A landscape with many valleys, sampled at points; each row gives a point and its height.
A ball rolls from a point to whichever of its 2 nearest points has the largest drop for the distance, and stops where none of them is lower. Distance is the straight distance between rows; heights are no part of it.
Q_513 height 35.5: [ 95 153 125  89 121 121 108 132 115 139  72 117 138 121 175 144 123 116
 117 141 169  97 119 107 168  81 144 107 181 145 167 183 134 142 110 103
 171 135 139 165 133 163 146 112  98 118 139 102 126 157 144 155]
Q_398 height 62.0: [169  77 152 173 112  95 122 133 119 148 188 138  55 187 134  94 159 172
  97 142 147 113 125 214  92 144  98 174  74 150 175  92 150 103 177 114
 101 112 133 145 105  78 105 194 169 122 132 177 117  67  94  91]
Q_222 height 37.3: [182 156 139 159 112  98 103 123  83 117 101 156 152  73 124 119  41 116
 143 181 127 131 193 143 146 148 114 121 130 114 119  92  92 109 150  98
 129 103  72 136 115 123 133 102  63 126 144 117 179 166 170 116]
Q_557 height 18.7: [135 183 105 131 137 127 169  87 113 121 144 160 138  97 126 173  83 147
 143 181 113 133 164 141 147  85 102 121 179 155 115 148 134 147  80 144
 153 132 105  52 120 151 128 125  82 137 156 107 119 157 165 148]
Q_838 height 58.1: [127 200 153 151  60 170 130  86  97 151 113 143 121 160 124 113 131 116
 132 196 159 111 139 144 145 112 145 117  86 138 135 137  97 121 111 109
 158 106 107  95 120  81 122 115 143 135 124 139 153 146 160  95]
Q_767 height 30.2: [128  80 114 130 145 119 103 133 131  96 120  93 148 145 118 149  75 155
 116 114  96 135 115 145 125 135 139 119 121 114 133 128 175 151 111 103
 117 154 184 155 152 168 153 113 128  87 126 138 116 121 142 133]
Q_404 height 68.0: [ 97  93 180 123 101 125  72 149  87 157 100 139 110 177 142 123 115 126
  70 122 130 128  92 182 128 150 104 174 124  85 172  96 125  83 187  93
 112 102 131 176 123  98 187 157 130 146 189 146  97 101  87 106]
Q_543 height 24.8: [126 130 108 134 127 140 113 179 135  86 133  69 139 152 174 136 169 151
  99 122 164 101 108  59 161  86 144 138 194 111  93 185 140 144 126 108
 135 141 158  79 122 168  92 150 105 117 146 136 181 165 135 117]
Q_891 height 40.6: [125 180 112 171 120 105 149 118 128 131 131 102  99  98 148  91 163 103
 186 172 170 137 173  82 166 106 114  90 129 149 125 123  88 128 115 127
 161  95 109 101 124 128 119 132 120 135 114 103 169 224 142  75]
Q_3 height 66.3: [143  55  93 123 170  16 147 136 180 113 146 106  92 112 102 100 124 113
 164 101  78 118 147 167 116 132 103  78  87 125 196  53 125 125 128 136
 113 124 155 172  92 124 189 148 149 117 125 145 107 144 145 147]
Q_904 height 42.6: [154 133 120 155 108  99  97 134 103 118  67 109 138  97 123  98  60  88
 126 152 117 130 156 119 167 170 142  84 125 106 168  77  89  80 157  96
 156 103  89 174 124 128 142 113  84 122 129 121 172 167 153  96]
Q_121 height 56.5: [164  92 216  96 144 122 103 117 131 129 134 135 101 123 145  80 159 147
 125 157 129 148 109 155 103 103 146 137  74 154 100 130 151 133 131 114
 123 153 173 133 142 140 124 126 167 117  87  73  77  63 128 132]
Q_490 height 32.7: [166 171  88 111 137 111 150 118  92  61 161 124 184 114 123 142 102 134
 135 151 106  67 114 146 165 117 140 128 183  81 156 120 171  82 130 132
 143 132  92  94 117 144 147 141  91  90 183 145 138 154 154 111]
Q_176 height 43.8: [ 80 165 115 128 111 213 128 106  91 142  67  93 153 187  90 164 136 106
  68  93 125 151  99  73 135 130 126 143 120  83 113 144 132 132 151 142
 125 149 110  97 143  79 147 114 182 121 151 118 140 112 116 120]
Q_603 height 30.6: [119 140 102 101 150 113 117 130 138  90 112  83 119 141 172 142 162 144
 105 127 174 109 108  80 182  69 151 116 181 139 132 197 153 150  97  98
 177 153 161 109 128 188 129 130 117 117 136 123 134 160 141 139]
Q_817 height 51.5: [ 70 112 105  98 137  96 152 184 132 155 168 166 135  96 186 143 166 118
 141 107 143 107 127 136 134 116  96 118 189 161 141 144 121 129 118 136
 118 105 152 180 121 146 131 149  68 162 163 119  91 139 107 192]
Q_792 height 44.9: [123 182 105 154 145  67 155 126 110 148 153 165 101  80 146 111 145 137
 184 173 160 125 177 116 164 124 104 107 158 170 136 146  75 120  99 144
 163  97  76 132 138 120 116 121  67 153 128 120 159 203 120 111]
Q_92 height 49.0: [ 91 157 164 153 160 100 171 139 155 136 195 173  91 152 151 148 142 194
 134 155 186 182 153 126 101 122 131 158 133 145 104 155 106 117 118 158
 119 124 124  56 119 124  55 177 126 143 104 130  90 136  91 160]
Q_879 height 63.8: [142  81 101 143 167  79 115 131 194  90 114  76 123 139  95  82 135 100
 135  74  87  98 115 127 118 143 121 107  94 104 172  89 120 115 139 144
 118 124 162 158 115 155 150 157 181 129 125 155 146 146 128 103]
Q_802 height 40.5: [ 83 132 104 134 144 206 129 126 119 148  83 101 162 143 105 144 156  88
  74  72 102 153 121  32 126 134 112 142 134  75  75 130 104 139 166 159
 107 156 109  68 124  88 113 144 153 136 150 104 172 122 125 127]
Q_7 height 26.3: [107 155 101 128 140 190 167 144 101 135 138  77 165 150  98 131 165 162
 124  80 117 140 107  80 101 119 149 159 103 126 104 133 168 142 143 169
  81 171 122 103 126  43 101 136 186  43 127  86 149 101 133 120]
Q_300 height 51.3: [103 100 112 153 135 152 103 143 160  93 123  41 120 191 137 161 145 136
  97  60 149 153 106 120 105 134 121 108 141 122 121 188 137 158 146 103
  99 144 174 141 135 158 146 135 201 139 133 176 147 161  91  78]
Q_436 height 36.6: [118 188 152 124  98 139 131 179 117 164 159 180 119 127 164 129 141 155
 143 154 179  95 128 107 148 133 160 193 147 136 102 176 125 114 104 143
 160  99  97 130 131 117  56 107  77 140 102 150 145 115 119 138]
Q_621 height 53.6: [144 135 135 102 109 135 100 156 106 138  90 154 129 111 121 115 100 121
 160 149  99 151 135 133 166 188 195 145 131 137 136  99 136 115 120 109
 166  87 107 185 157 139 114  77  66 130  85 123 135 111 124 106]
Q_822 height 47.3: [111 144 126  96 159 157 130  74 130 141  79 131 130 165  85 124 147 110
  81 100 136 126  83 110 127 123 121 156 121 110 140 163 114 132 135 167
 139 171 114 129 150 141 110 132 179 130 128 125 129  85 116 153]
Q_580 height 49.9: [146  90 172 119 120 143 140 110 120  96 197 144 150 133 149 159 109 153
 112 146 113 142 124 191  99 128 126 117 111 105  79 116 168 130 149  79
 106 133 149 111 141 134 156 148 108 126 128 144  59  91  96 106]
Q_2 height 46.4: [120 154 173 155 119 109 164 138 117 153 205 169  70 183 161 160 136 208
 127 164 207 154 128 172  90 123 142 164 106 173 128 152 138 111 117 122
 124 119 110 112 119 101  52 152 143 119  90 157  91  95  97 134]
Q_113 height 21.9: [ 93 107 108  78 118 144 117 173 139 148 111 116 143 124 127  89 162 108
 160  86  84  66 120 124 111 152 179 148  87 138 142 105 175 151 145 166
 114 113 159 207 133 111 106 130 135 104  86 143 124  86 123 150]
Q_645 height 14.2: [101 108  83  90 108 101 152 164 164 133 104 130 145  83 137  91 153  73
 192 107 104  79 123 126 133 120 171  88 109 124 171  88 157 122 125 161
 141 106 158 200 137 122 136 130  94 149  75 134 139 125 149 155]
Q_619 height 52.0: [136 139 124 170 114 106 157  73 174 150 145 163  57 186  77 131 128 158
 121 175 122 169 131 171 151 164 122  94  82 165 175 102 106 126  91 103
 148 126 109 118 126 110 123 126 166 159 110 178 135 128 111  91]
Q_911 height 70.1: [128 165 190 168 116 128 109 124 103 136 121 163 114  79 134  76 109 162
 167 202 155 137 186 103 126  98 107 158 101 118  73 142  92 156 135 145
 124 130 121  49 124 107  89 135  96 123 139  96 153 161 166 137]
Q_940 height 40.9: [106 124 116 104 125 105 177  85 175 177 124 203 124 120 103 102 165  61
 158 140  93 141 100 157 154 141 122  96 130 156 168  89  88 113 125 160
 177  90 110 164 136 124 133 137  97 212 102 123  74 111  95 153]
Q_183 height 60.1: [180 112 155  76 163  64 100 135 158  64 133 128 112 141 142 124 117 151
 145 132 140 111  84 176 139 125 166 130 157 148 160 155 149  95  82 100
 168 123 161 158 139 212 152  91 124 134 109 134  73 106 127 135]
Q_735 height 40.3: [107 156 162 119 104 149  97 167 106 185 110 155  89 163 168 119 145 155
 106 135 199 130  97 123 136 147 157 187 119 154 132 162 123 117 132 134
 144  95 115 176 122 129  48 114 131 124  85 129 120  92  98 149]
Q_161 height 70.2: [ 98  98  96  99 151  72 126 148 120 153 113  99 105 135 163 125 153  96
 125  68 158  84 115 144 109 101  71 115 165 148 160 167 106 148 142 161
 100 137 139 193 115 169 184 167 166 135 165 138 106 160 111 180]
Q_821 height 22.8: [ 94  85 115 132  98 167  99 144 141 109 119 128 160 150 117 196  56 147
 105 126  86 130 106 137 141 129 149 100 116  76 136 100 150 136 121  70
 116 129 176 136 147 135 155 116  96 131 141 184 109 113 127 130]
Q_824 height 52.9: [120 146  80 122 118  94 144 104 141 132  87 137 100 104 130 166  85 127
 164 196 164  98 157 163 169  84 149  71 130 176 205 130 148 139  50  97
 168 126 137 158 122 130 146  81  94 115 114 140 144 152 183 154]
Q_675 height 39.5: [112  80 164 170 153 121 100 161 137 186 119  84  92 129 134  88 129 180
  98 120 123 202 150 107 122 151 115 125  78 121 130  88 134 146 138 112
  92 135 158 151 116  71 104 140 172  92 121  84 155 110 108  93]
Q_17 height 15.3: [112  90 123 101 136 148 150 164 143 125 166 125 135 109 150 121 165 146
 157  79 111 114 150 135  89 133 154 132  89 147 100 145 188 182 124 151
  90 147 165 168 131 127  77 127 126  84  81 143 111  71 128 153]
Q_970 height 31.3: [112 107  98 125 128 141 141 170 137 161 103 106 156  86 108  93 159  87
 157  88  64 126 140  53 143 156 148 105 101 108 117  71 131 132 144 162
 118 129 126 163 129  85 139 117 131 100 116  89 166 138 147 129]
Q_544 height 31.4: [ 84 103 100 134  83 134 134 125 187 141 137 165 121 154 133 177  98 136
 125 151 113 107 134 169 129 125 140  79 114 153 169 102 144 134  85  90
 128 130 149 173 139 120 157 125 100 164 119 205  93 118 118 129]
Q_991 height 24.6: [126  95 124 182 165 138 111 113 164 179 115 134  85 139 110 139  97 135
  84  85 132 167 156 115  80 166  98 179 103 124 118 125  83 162 135 156
  91 116  95 131 111 122  50 154 181 148 105 165 185 123  94 137]
Q_163 height 36.1: [ 79 106  97 143 124 149 107 154 139 172  74 107 161 124 102  95 164  82
 100  59  91 130 112  45 148 172 130 135 104  71 127  89  92 135 178 150
 119 124 128 134 129  83 112 151 140 127 138 127 177 130 112 120]
Q_132 height 36.2: [164 100  97 109 153 121  91 144 149  33 114  65 171 141 129 162  81 133
 130 105 113  98 105 119 116 113 125 112 169 100 116 162 169 167 122 104
 102 162 167 123 136 209 144 127 139  98 141 144 143 150 157 148]
Q_538 height 55.0: [130  99 141 118 124  80 128 143 166 136 187 165 100 110 144  94 152 132
 142 132 130 101 132 187 119 135 122 146 113 155 149 119 138 110 125 139
 137 103 156 154 118 149 113 157 105 164 117 157  96 110 121 138]
Q_159 height 64.0: [150 127 168 149 109 104 120 112  89 152 143 132  67 182 112  88 157 166
 101 167 143 131 116 199 119 140 130 155  84 148 163 100 148  87 156 106
 122 123 131 129 138  95 145 145 164 118 135 133 121  92 109  78]
Q_895 height 24.9: [142 116  92 133 140 155 142 117 137 101 112  66 126  77 112 126 135 109
 194 121 117 134 158 100 107  87 123  65 109 179 116 118 141 162  95 125
  97 165 141 116 120 105 170  95 170  63 103  66 149 166 202 118]
Q_19 height 63.6: [149 137  99 134  98 191 127 131 112 113  91 118 178 122  72 136  83 100
 134 139  62 139 135 108 144 161 157 109  99  87 122  55 135 127 134 118
 113 117  99 109 137 105 124  97 110 100 131 124 151 128 170 102]
Q_364 height 57.4: [147  96 137 152 142  94 116 161 145 142 195 151  97 101 142  93 138 156
 125 108 123  93 142 175  98 148 119 197 109 129 120 110 142 115 142 160
  96 107 122 144 105 135  63 163 122 117 127 168 151 101 111 131]
Q_369 height 48.1: [194 113 197 111  79 138 108 107 102 140 172 163 118 132 145 113 140 127
 161 166 103 144 130 178  89 172 159 126 135 163  78 104 125 102 171 109
 121  89 110 120 141 138 133 122 121 137  71 107 105 110 105  71]
Q_999 height 43.1: [158 140 145 120 110 167 123 107  78  60 150 134 183 165 110 155  88 132
 106 155 110 144  88 147 138 141 126 141 142  43  88 109 161  95 148 105
 156 133 116  62 144 153 168 116 128 136 165 130  97 124 108 102]
Q_759 height 61.0: [111 128 181  73 104 167 106 142  73 152 115 173 158 139 140 123 137 121
 107 130 111 124 101 149 127 132 127 183 130  82 105 113 130 129 170 120
 122 118 131 123 117  92 149 121 118 114 160  92  86  78 124 167]
Q_883 height 48.2: [133 130  68 155 129 149 139 110 162  86  95 105 126 115 113 185  67 129
 151 169 127 117 152 133 133  89 135  59 122 143 152 137 150 171  58  97
 138 131 159  95 126 169 127  91  95 117 123 149 124 155 197 151]
Q_441 height 66.6: [165 174 168 181 118 168 124 155  88  65 138  67 161 125 129 104 155 137
 112 137 153 133 111 108 107  90 135 169 104  73  74 153 158 120 167 112
 103 137 153  44 109  70 117 142 169  89 176  90 170 122 164  70]
Q_279 height 40.1: [157  65 173 118  93 175 155 106 126 146 182 128 126 133 130 115 158 135
 157 124  91 127 141 163  57 144 146  76  77 175 102  80 144 131 174  91
  79 147 124 142 151  75 177 134 172 113  80 127  80  80 112  78]
Q_608 height 48.8: [167 122  97 114 108  85 104 157 127 104  60 133 153 114 133 121  59 100
 150 139 111 101 108 140 162 180 190 109 163 129 187  92 108  63 138  98
 167  97  79 213 158 150 143  79  63 147 104 156 144 116 126 134]
Q_867 height 44.1: [154  87 153 106  87 126 138 109 128 148 160 155 106 144 128 116 146 121
 176 131  96 129 155 198  85 178 150  98 119 190 141  78 138 123 153 111
 105 106 108 167 136 114 170 113 141 133  64 139 107 107 104  91]
Q_537 height 48.7: [124 153 111 147 162  28 157 154 171 139 170 190  89  66 149 127 155 146
 175 177 163 104 162 119 156  96 112 121 170 168 148 148  92 112  73 135
 168 101 130 106 127 152 110 127  61 164 152 133 130 178 142 142]
Q_198 height 49.8: [109 135 122  68 169 131 131  86 139 138 117 166 131 144 113 131 148 109
 105  92 146  97  89 135 126 130 106 159 166 132 134 181 109 131 123 176
 146 147 113 139 139 180 106 143 140 169 142 139  97 106 106 193]
Q_520 height 46.8: [135  98 164 119  87 159 129 101  80  99 139 160 178 165 129 190  91 158
  87 147 115 142  86 186 109 102 116 141 133  70  76 139 164 121 139  77
 130 140 158  97 138 127 178 133 119 144 167 150  68  90 108 147]
Q_963 height 59.7: [163  93 131 183 143  86 101 168 138 156 178 110  58 164 148 102 134 194
 108 125 174 119 136 179 103 142 110 191  76 140 152 126 138 120 131 128
  98 109 150 163 107 132  73 156 171  99 130 167 155 102 100 104]
Q_62 height 51.6: [187 146 176 101 105 135 107 102 121  99 136 118 136 117 153  87 126  84
 151 145 114 123 134 133 113 158 146 122 138 138  86 128 110 105 144 134
 143 103 111 131 133 174 138 110 156 149  86  90 118 139 117  99]
Q_639 height 62.8: [133 177 200 110  87 191  99 123  85 126 100 128 170 129 149 125 131 113
  86 140 137 139 117 104 118 116 118 178 122  74  54 167 127 134 168 129
 132 133 124  83 110 114 143 124 148 139 144  96 129 108 137 142]
Q_227 height 54.2: [179 135 199 105 115 153 117  95 149 108 124 134 133  94 122  85 132 113
 153 172 103 138 133 119 112 110 151 114 103 129  73 114 122 118 126 134
 139 147 143  95 131 155 121 110 156 137  93  72 112 105 158 128]
Q_4 height 47.4: [111  73 140 143 151 163 110 127 149 136 137  94 111 163 134 144 121 138
  94  68 111 162 126 116  92 157 125 135 113 112 108 144 151 157 157 118
  89 133 152 160 139 142 121 139 196 119 102 154 118 111  61  93]
Q_819 height 26.1: [118 192  97 130 129 141 168  97 100 113 151 135 150 135 118 143 131 137
 105 126 126  92 129 135 144 109 127 141 172 107 118 159 133 121 110 163
 139 148  99  70 127 130 116 141 103 115 174 144 136 138 151 139]
Q_489 height 71.8: [ 97 101  90 120 164  93 114 143 112 164  72  84 102 135 161 130 180 104
  76  60 172 103 112  88 134 101  73 143 157 140 130 182  90 160 147 160
 104 153 117 154 124 169 131 173 172 131 160 129 163 161 111 167]
Q_426 height 30.9: [122 126 116 150 132 225 129 143 149 132 115  60 158 133 104 133 159 126
 134  74  99 136 116  80  81 115 117 119  86 141  78 126 140 145 132 160
  59 181 131 125 149  56 150 132 206  87 124  79 162 107 141 111]
Q_576 height 42.7: [120 115  54 114 112 179 124 138 136  74  98  75 172 136 146 184  94  99
 125 130 103  90 142  97 135  73 131  76 175 120 116 159 162 173  94 111
 132 141 161  80 144 178 139 124  87 128 135 144 141 154 187 169]
Q_737 height 18.5: [143 153 113 135 122 176 145  95 117 107 102  98 145  74 110 139  97 120
 165 177 119 143 161  86 132  53 110  56 128 158 132  99 154 140 105 104
 124 181 127  78 104  95 177 104 144  85 133  50 142 159 199 126]
Q_134 height 43.5: [ 94 171 147 144 110 124 119  91 109 162 106 118  73 187 128 134 143 159
  81 147 198 125 108 174 141 100 119 139 108 159 184 182 118 129  96 119
 145 152 134 154 124 139 136 135 182 136 148 154 120 126 124 119]
Q_951 height 57.1: [135 147 124 113 134  98 125 151 121 132 119 177 119  75 132 137 102 122
 174 180 130 161 158 155 159 160 157 129 162 164 131 121 139 118  91 121
 156  97 124 169 143 144 112  68  34 175  96 114 136 129 129 126]
Q_780 height 73.5: [122 138 132 112 130 166  93 110 101 154  81 111 136 136 168 159 131  82
  75  82 175 111 128 120  96 107  69 145 154 126  93 210  98 178 164 153
 101 161  96 138 126 184 141 137 176 174 154 138 143 130 112 167]
Q_464 height 17.4: [135 111 137 185 125 174 104 139 120 151 144 131 129 144 142 177  88 167
  83  89 137 162 152 115  80 146 101 184 130 106  43 159 133 173 132 141
  89 129 130 100 116 133  58 142 155 130 110 166 167 126 113 138]
Q_184 height 48.3: [102 126  79  95 146  69 156 193 131 133 122 153 142  62 175 144 130  95
 170 100 152  90 145 129 131 117 124 113 216 169 158 151 130 127 108 167
 130 110 122 205 133 143 163 106  58 160 127 110 138 167 124 193]
Q_381 height 52.2: [ 97 105 151 102 144 149 125 135 159 162 160 190 124 108 148 131 151 115
 123  89 136 128  97 123 109 145 120 172 149 116 112 158 110 129 149 170
 130 105 131 132 112 160  57 158 122 179 120 151  89  87  82 199]
Q_308 height 40.2: [ 90 150  88  75 130 116 120 124 112 113  51 133 177 116 137 136  86  88
 118 127 128  81 105 103 162 119 142  88 180 116 190 146 115 116 127 132
 159 125 123 167 149 140 160 114  76 143 148 118 113 139 138 190]
Q_318 height 70.0: [128 110 172 144  82 174  91 111  96 158  70 140 126 164 120 122 113  97
  66 128 114 117 109 164 106 146 113 161  87  66 152  92 114 104 185 113
 113 124 114 133 123  69 184 135 177 151 172 160 159 103 119 101]
Q_615 height 56.4: [153 143  96 139 132  65 130 149 127 123 110 171 103  67 149 139  71 138
 185 206 176 101 180 155 154 125 151 105 152 182 189 130 141 117  64  95
 163 104 106 177 132 112 149  64  58 155 104 146 180 146 162 127]
Q_358 height 68.2: [109  98 101 105 148  42 145 115 151 128 120 110 121  97 139 119 120  89
 148 106 125 103 148 165 107  98  85  74 135 130 176 100 112 123 121 140
 108 135 151 149 103 134 203 161 143 122 154 123 100 173 143 180]
Q_120 height 43.7: [ 87  80 160 154 144 172 116 141 163 141 106  66 113 165 118 115 144 151
  88  69 123 191  90  89 104 126 148 109  62 107 145 121 147 138 151 115
  96 143 178 140 147  74 117 142 205  97 114 122 116  82  96  81]
Q_433 height 69.8: [113  74 169 139 106 100  94 149 126 126 160 155 112 164 148 144  99 154
  75 144 143 111 102 196 126 119  98 146 133 106 164 107 142  82 149  73
 110 119 165 166 126 127 187 159 104 157 175 183  74  93  98 130]
Q_611 height 25.1: [176 142 112 181 128 157 105 132 115 122 134 131 148 128 109 167  56 160
  99 125 119 179 163  86 124 158 108 182 138 107  48 151 118 156 124 125
 129 120  98  84 141 151  77 106  83 145 106 139 172 152 130 122]
Q_112 height 35.6: [133 157 115 166 155 131 143 102 121 109 118  69 104 119 111 108 153 114
 150 122 164 159 155  67 139 105 126 120 144 149 109 157 111 145 123 135
 132 139 126  71 120 130 111 131 152  86 119  81 183 196 151  90]
Q_323 height 35.4: [123 102 116 146 172 105 123 148 140 185 114 110 123  85 101  73 147 138
 142 109  96 169 141  83 142 141 130 131  85 126 137  76 134 145 126 145
 121 146 134 151 118  93 110 125 139  73 119  67 172 130 138 120]
Q_757 height 55.1: [110 126 127 168 123 147 124 128 157 100 136  59 106 170 124 119 182 117
  93  93 186 110  90 155  87 100 111 131  98 112 162 166 131 128 148 132
  99 134 168 119 124 113 126 160 201 142 161 176 156 132 121  68]
Q_65 height 24.7: [118 159 150  99  95 164 148  86 100 109 122 119 167 103 154 152  99 116
 138 170 120 121 152 134 111  69 119  74 124 121 118 120 153 134 117 114
 119 158 141  97 130 109 184 114 134 102 142  76  88 133 170 149]
Q_190 height 45.1: [105  95 116 113 139 106 147  59 163 171 118 158  99 150 105 125 154  76
 134  81 110 157 104 144 131 166 100  99 134 169 170 112  80 118 133 153
 159 110  97 181 136 141 171 138 173 182 110 160  69 133  46 121]
Q_312 height 68.6: [145 146 170 116 137 118 125 117 106 141 124 185 133  88  71 105 119 174
 161 212  83 190 136 124 167 140 144 138  96 102 118  65 128 109 139 109
 144 128 114  70 124 103 107 119  82 115 148  82 114 110 150 125]
Q_53 height 36.5: [ 65 106 103 107  96 130 140 109 171 175 107 197 129 133 106 147 119  94
 136 135  96 109 117 152 141 145 131 101 116 144 173  93 115 137 109 139
 142 105 137 185 136 106 132 123  85 177 111 177 105  99 119 166]
Q_988 height 55.4: [105 179 116 184 101 149 142  83 117 156 124 144  93 171  89 142 105 171
 130 194 157 169 145 127 164 138 126 106  94 145 140 129 106 144  86 113
 143 130  93  87 129  76  96 117 136 129 118 141 159 156 137  94]
Q_534 height 20.8: [150 106  94 152 171 121 119  95 160 139 130 135 121 144 118 157  97 110
  99  55 118 155 152 102 108 191 102 150 151 137  97 154  80 152 136 140
 123 125  70 148 145 160 104 118 138 171 112 185 160 137  75 120]
Q_851 height 66.0: [142 121 169 109 108  94 107 126  80 164 132 169  94 160 125  65 153 126
 106 164 137 110  91 205 136 146 122 168 128 140 184  81 120  76 171 122
 124 103 117 167 119 106 155 157 113 138 163 110  87  86 115 135]
Q_38 height 66.4: [149 144 113 112 114 146 144 121  98 116  98 154 165  93  59 136  96 107
 159 192  73 136 131 137 181 148 160 113 100  93 155  36 132  96 128 109
 155 121  87  87 110  99 132  92  74 102 142 104 129 110 179 114]
Q_854 height 44.2: [110 149  61  67 142  96 148 165 122 109  66 146 187  97 157 179  80  82
 153 116 133  88 113  99 151 135 136  95 224 152 164 164 125 118 112 136
 154 125 102 194 164 147 172  86  29 169 130 129 124 137 119 199]
Q_85 height 59.2: [114 161 160  67 127 148 131 142  73 142 111 177 179  92 108 127 130 102
 141 140 100 139 123 100 166 138 148 170 148 105 109 103 111 122 150 138
 147 108 101 126 122  89 139  93  67 105 146  53 106 101 143 165]
Q_449 height 32.5: [166 128  68 152 166 159 111 132 117  87 118  89 155 139  95 150  94 130
 101  89 102 146 140  67 141 155 126 147 176 104  92 145 141 149 131 134
 135 143 104  97 156 179  88 121 116 118 126 129 178 163 138 118]
Q_417 height 38.3: [176 134 105 124 132 147 154 101 110  37 147 104 197 112  95 140  85 122
 148 153  91 102 112 152 130 119 140 107 132  61 123  92 171  90 135 127
 140 144 118  65 137 154 157 134 134 103 163 131 106 129 159 117]
Q_729 height 57.8: [119 124  87 148 143 128 164 100 196  67 167  82 125 167 106 126 194  94
 118  55 144  83  96 134  89 116 113 118 116 116 137 168 120 126 153 183
  94 141 149  78 112 122 129 178 204 141 155 180 148 137 130  95]
Q_865 height 48.6: [ 97 123  94 154 117 104 159  72 167 175 131 133  62 199  93 141 149 124
 108 101 137 154 116 145 141 156 110  99 104 166 187 119  92 122 115 129
 154 125 108 167 121 122 145 146 185 165 110 189  93 138  77 104]
Q_681 height 68.5: [150 143 177 176 130 143 107 133 124 119 164 112 129  85 139  80 127 142
 128 164 144 126 165 129  95  85 103 142  86 107  76 139 126 141 130 130
  88 145 150  55 109 104 105 144 156 101 151 101 174 148 176 112]
Q_977 height 60.9: [143 117  85 146 150  91 170 116 178 102 136  82 126 115 102  77 196  75
 145  60 114 111 104  92 131 140 127 104 125 110 126 119  92 119 140 176
 122 117 135 102 118 143 109 177 177 138 119 138 166 183 137 102]
Q_827 height 35.7: [107  94 139 142 119 181 153 133 160 160 162 116 131 103 120 115 169 132
 152 113 101 150 152 110  81 132 115  79  58 170 100  84 126 143 130 141
  79 172 135 140 122  63 141 139 191 107 108 108 125 106 126 104]
Q_565 height 20.9: [ 97 115 113  90 160 165 173 144 131 124 154 105 171 112 117 136 166 154
 138  76  93 137 123  88 106 103 162 132  98 123  84 135 191 174 139 160
 104 165 163 110 141  97  90 126 120  54 101 102 101  70 151 147]
Q_796 height 57.5: [177  96 142 118 167  18 122 143 189  86 188 131  75 123 147 111 159 135
 142 106 139  93 117 161 127 137 125 138 127 156 155 139 114  96  91 119
 144  95 160 154  95 186 145 121 120 169 106 155  76 134 120 129]
Q_258 height 24.1: [101 115  77 127 120 118 135 165 129 102  96  69 160  91 124 108 147  98
 159 105 113 104 127  84 157 123 158  70 131 106 167  97 155 125 136 131
 127 110 159 148 132 129 137 141 102  87 116 103 158 166 166 116]
Q_209 height 30.5: [144 127 114 150 170 127 152 114 144 102 137  54 108 107 102 106 192 115
 169  95 129 167 142  64 125 106 129  69 107 157 126 126 112 134  98 133
 115 154 140  93 105 112 147 116 208  86 116  67 134 166 153  88]
Q_744 height 60.8: [135 149 155 138  63 187 124 125 110 149  89 124 143 145 100 118 135 110
 128 151  98 140 128 106 147 151 167 126  73 123 110  83 109 123 130 105
 127 119 114 122 119  80 141  96 146 106 111 112 155 115 154  88]
Q_199 height 51.7: [107 151 139 157 178  37 153 149 175 154 189 169  58 127 141 140 164 192
 141 155 184 156 134 111 138 107 109 156 153 167 140 155  86 114  81 132
 151 109 149  88 120 145  83 150  97 153 133 144  86 152  87 155]
Q_633 height 40.0: [ 75 161 132 128  97 126 107 101 128 166  62 130 110 153 135 129 131 108
  76 142 160 117  99 132 175  94 131 109 120 132 181 161 100 139 105 111
 168 143 140 165 135 148 142 120 138 155 142 145 124 141 129 136]
Q_643 height 58.6: [145  98 181  81 160  96 115 103 147  91 140 117  95 168 136 129 152 160
 114 114 144 163  83 159 117 116 142 132 114 138 127 170 147 132 106 107
 156 149 174 139 134 182 128 107 171 125  95 126  51  77  99 127]
Q_497 height 42.5: [156 134 125 101 169 125 149  85 127  72 198 133 156 135 131 140 144 112
 119  85 110 147 134 112 103 132  95 141 178  97  69 160 130 120 135 177
 136 146  98  46 130 184 136 140 148 146 152 117 105 136  98 135]
Q_583 height 64.7: [169 146 181 135  73 209 123 146  87  97 127  85 184 109 138 113 142 120
 115 128 117 100 117 112  92 102 131 160  80  84  61 124 131 128 159 122
  91 155 141  88 108  59 174 120 174  99 159  91 157 102 169 101]
Q_57 height 31.2: [190 144 144 178 112 135 104 127  84 132 136 131 135 110 118 123  67 157
 116 143 114 148 170 139 122 161 118 174 128  99  71 111 120 136 140 109
 105 122  94 108 131 128 104 115 112 117 137 130 191 154 147 104]
Q_332 height 43.3: [135 138 156 123 113 121 125 178 103 187 161 187  66 161 152 117 169 189
 142 169 181 116  96 192 124 139 161 192 115 191 145 149 151 111 117 119
 136  88 128 185 126 105  64 122 108 114  91 134 104  73 106 148]
Q_979 height 38.4: [193 153  95 122 168 129 139  75 134  66 138 110 145 135  90 158  99 112
 118 101 102 141 144  98 140 146 109 131 169 112  83 156 116 134 108 154
 156 142  89  58 141 206 114 104 125 145 122 124 126 152 134 127]
Q_371 height 56.8: [129 139 164  81 149 125 114 151  79 130 143 145 173  84 150 105 124 114
 143 115  97 169 152 110 127 151 102 148 193 116  88 123 130 133 154 144
 125 129 103 145 130 151 146 114  75 107 145  47 117 139  98 148]
Q_224 height 54.1: [ 83 141 123 103 164 100 157 160  94 146 179 176 142  95 156 153 150 140
 149 124 127 166 154 130 142 124  99 127 202 158 115 150 127 140 107 145
 127 121 124 129 124 143 134 129  52 119 159  79  98 156  97 166]
Q_454 height 70.3: [106 158 162 138 127 109 113 118 123 156 110 192 113  89 107  92 113 138
 150 211 128 152 149 121 169 120 118 128 107 123 136 112 104 127 126 127
 151 122 132  99 123 100  93 134  69 151 137 105 121 131 148 153]
Q_455 height 27.0: [129 112  94 141 152 123 108 141 147 172 118 145 120 155 128 166 103 144
 101  57 137 113 122 106 121 176 108 172 167 156 136 159  90 127 130 127
 119 132  72 216 146 161 116 107 139 167 126 207 147 116  67 136]
Q_194 height 25.3: [133 168 120 103 119 128 149  90  97  90 139 156 168 100 139 179  63 125
 132 192 123 122 144 162 137  79 114  89 162 126 142 114 156 117  91 111
 151 131 129  68 124 131 169 111  73 109 171  91  76 143 160 163]
Q_847 height 31.6: [129 173 129 125 102 140 128 179 139 115 174 137 163 140 182 152 145 171
 121 138 162  96 117  55 156 128 156 177 189 107  77 179 118 113 126 124
 152 111 120  68 130 149  75 139  67 151 128 177 147 143 105 120]

Call two points neighbours if one is among the 2 nearest of the other. Go from one point of each pair to the other, from neighbour to neighbour, staying as low as possible. Name the highest point that can't be avoided.
Q_557 / Q_611: Q_497
Q_543 / Q_534: Q_199
Q_464 / Q_534: Q_991
Q_557 / Q_737: Q_194
Q_17 / Q_645: Q_113

For each start below, name the point where the ball stops.
Q_371: Q_543
Q_951: Q_611
Q_537: Q_737
Q_227: Q_17
Q_19: Q_821
Q_879: Q_970
Q_615: Q_821
Q_911: Q_543
Q_92: Q_543
Q_780: Q_970
Q_381: Q_970
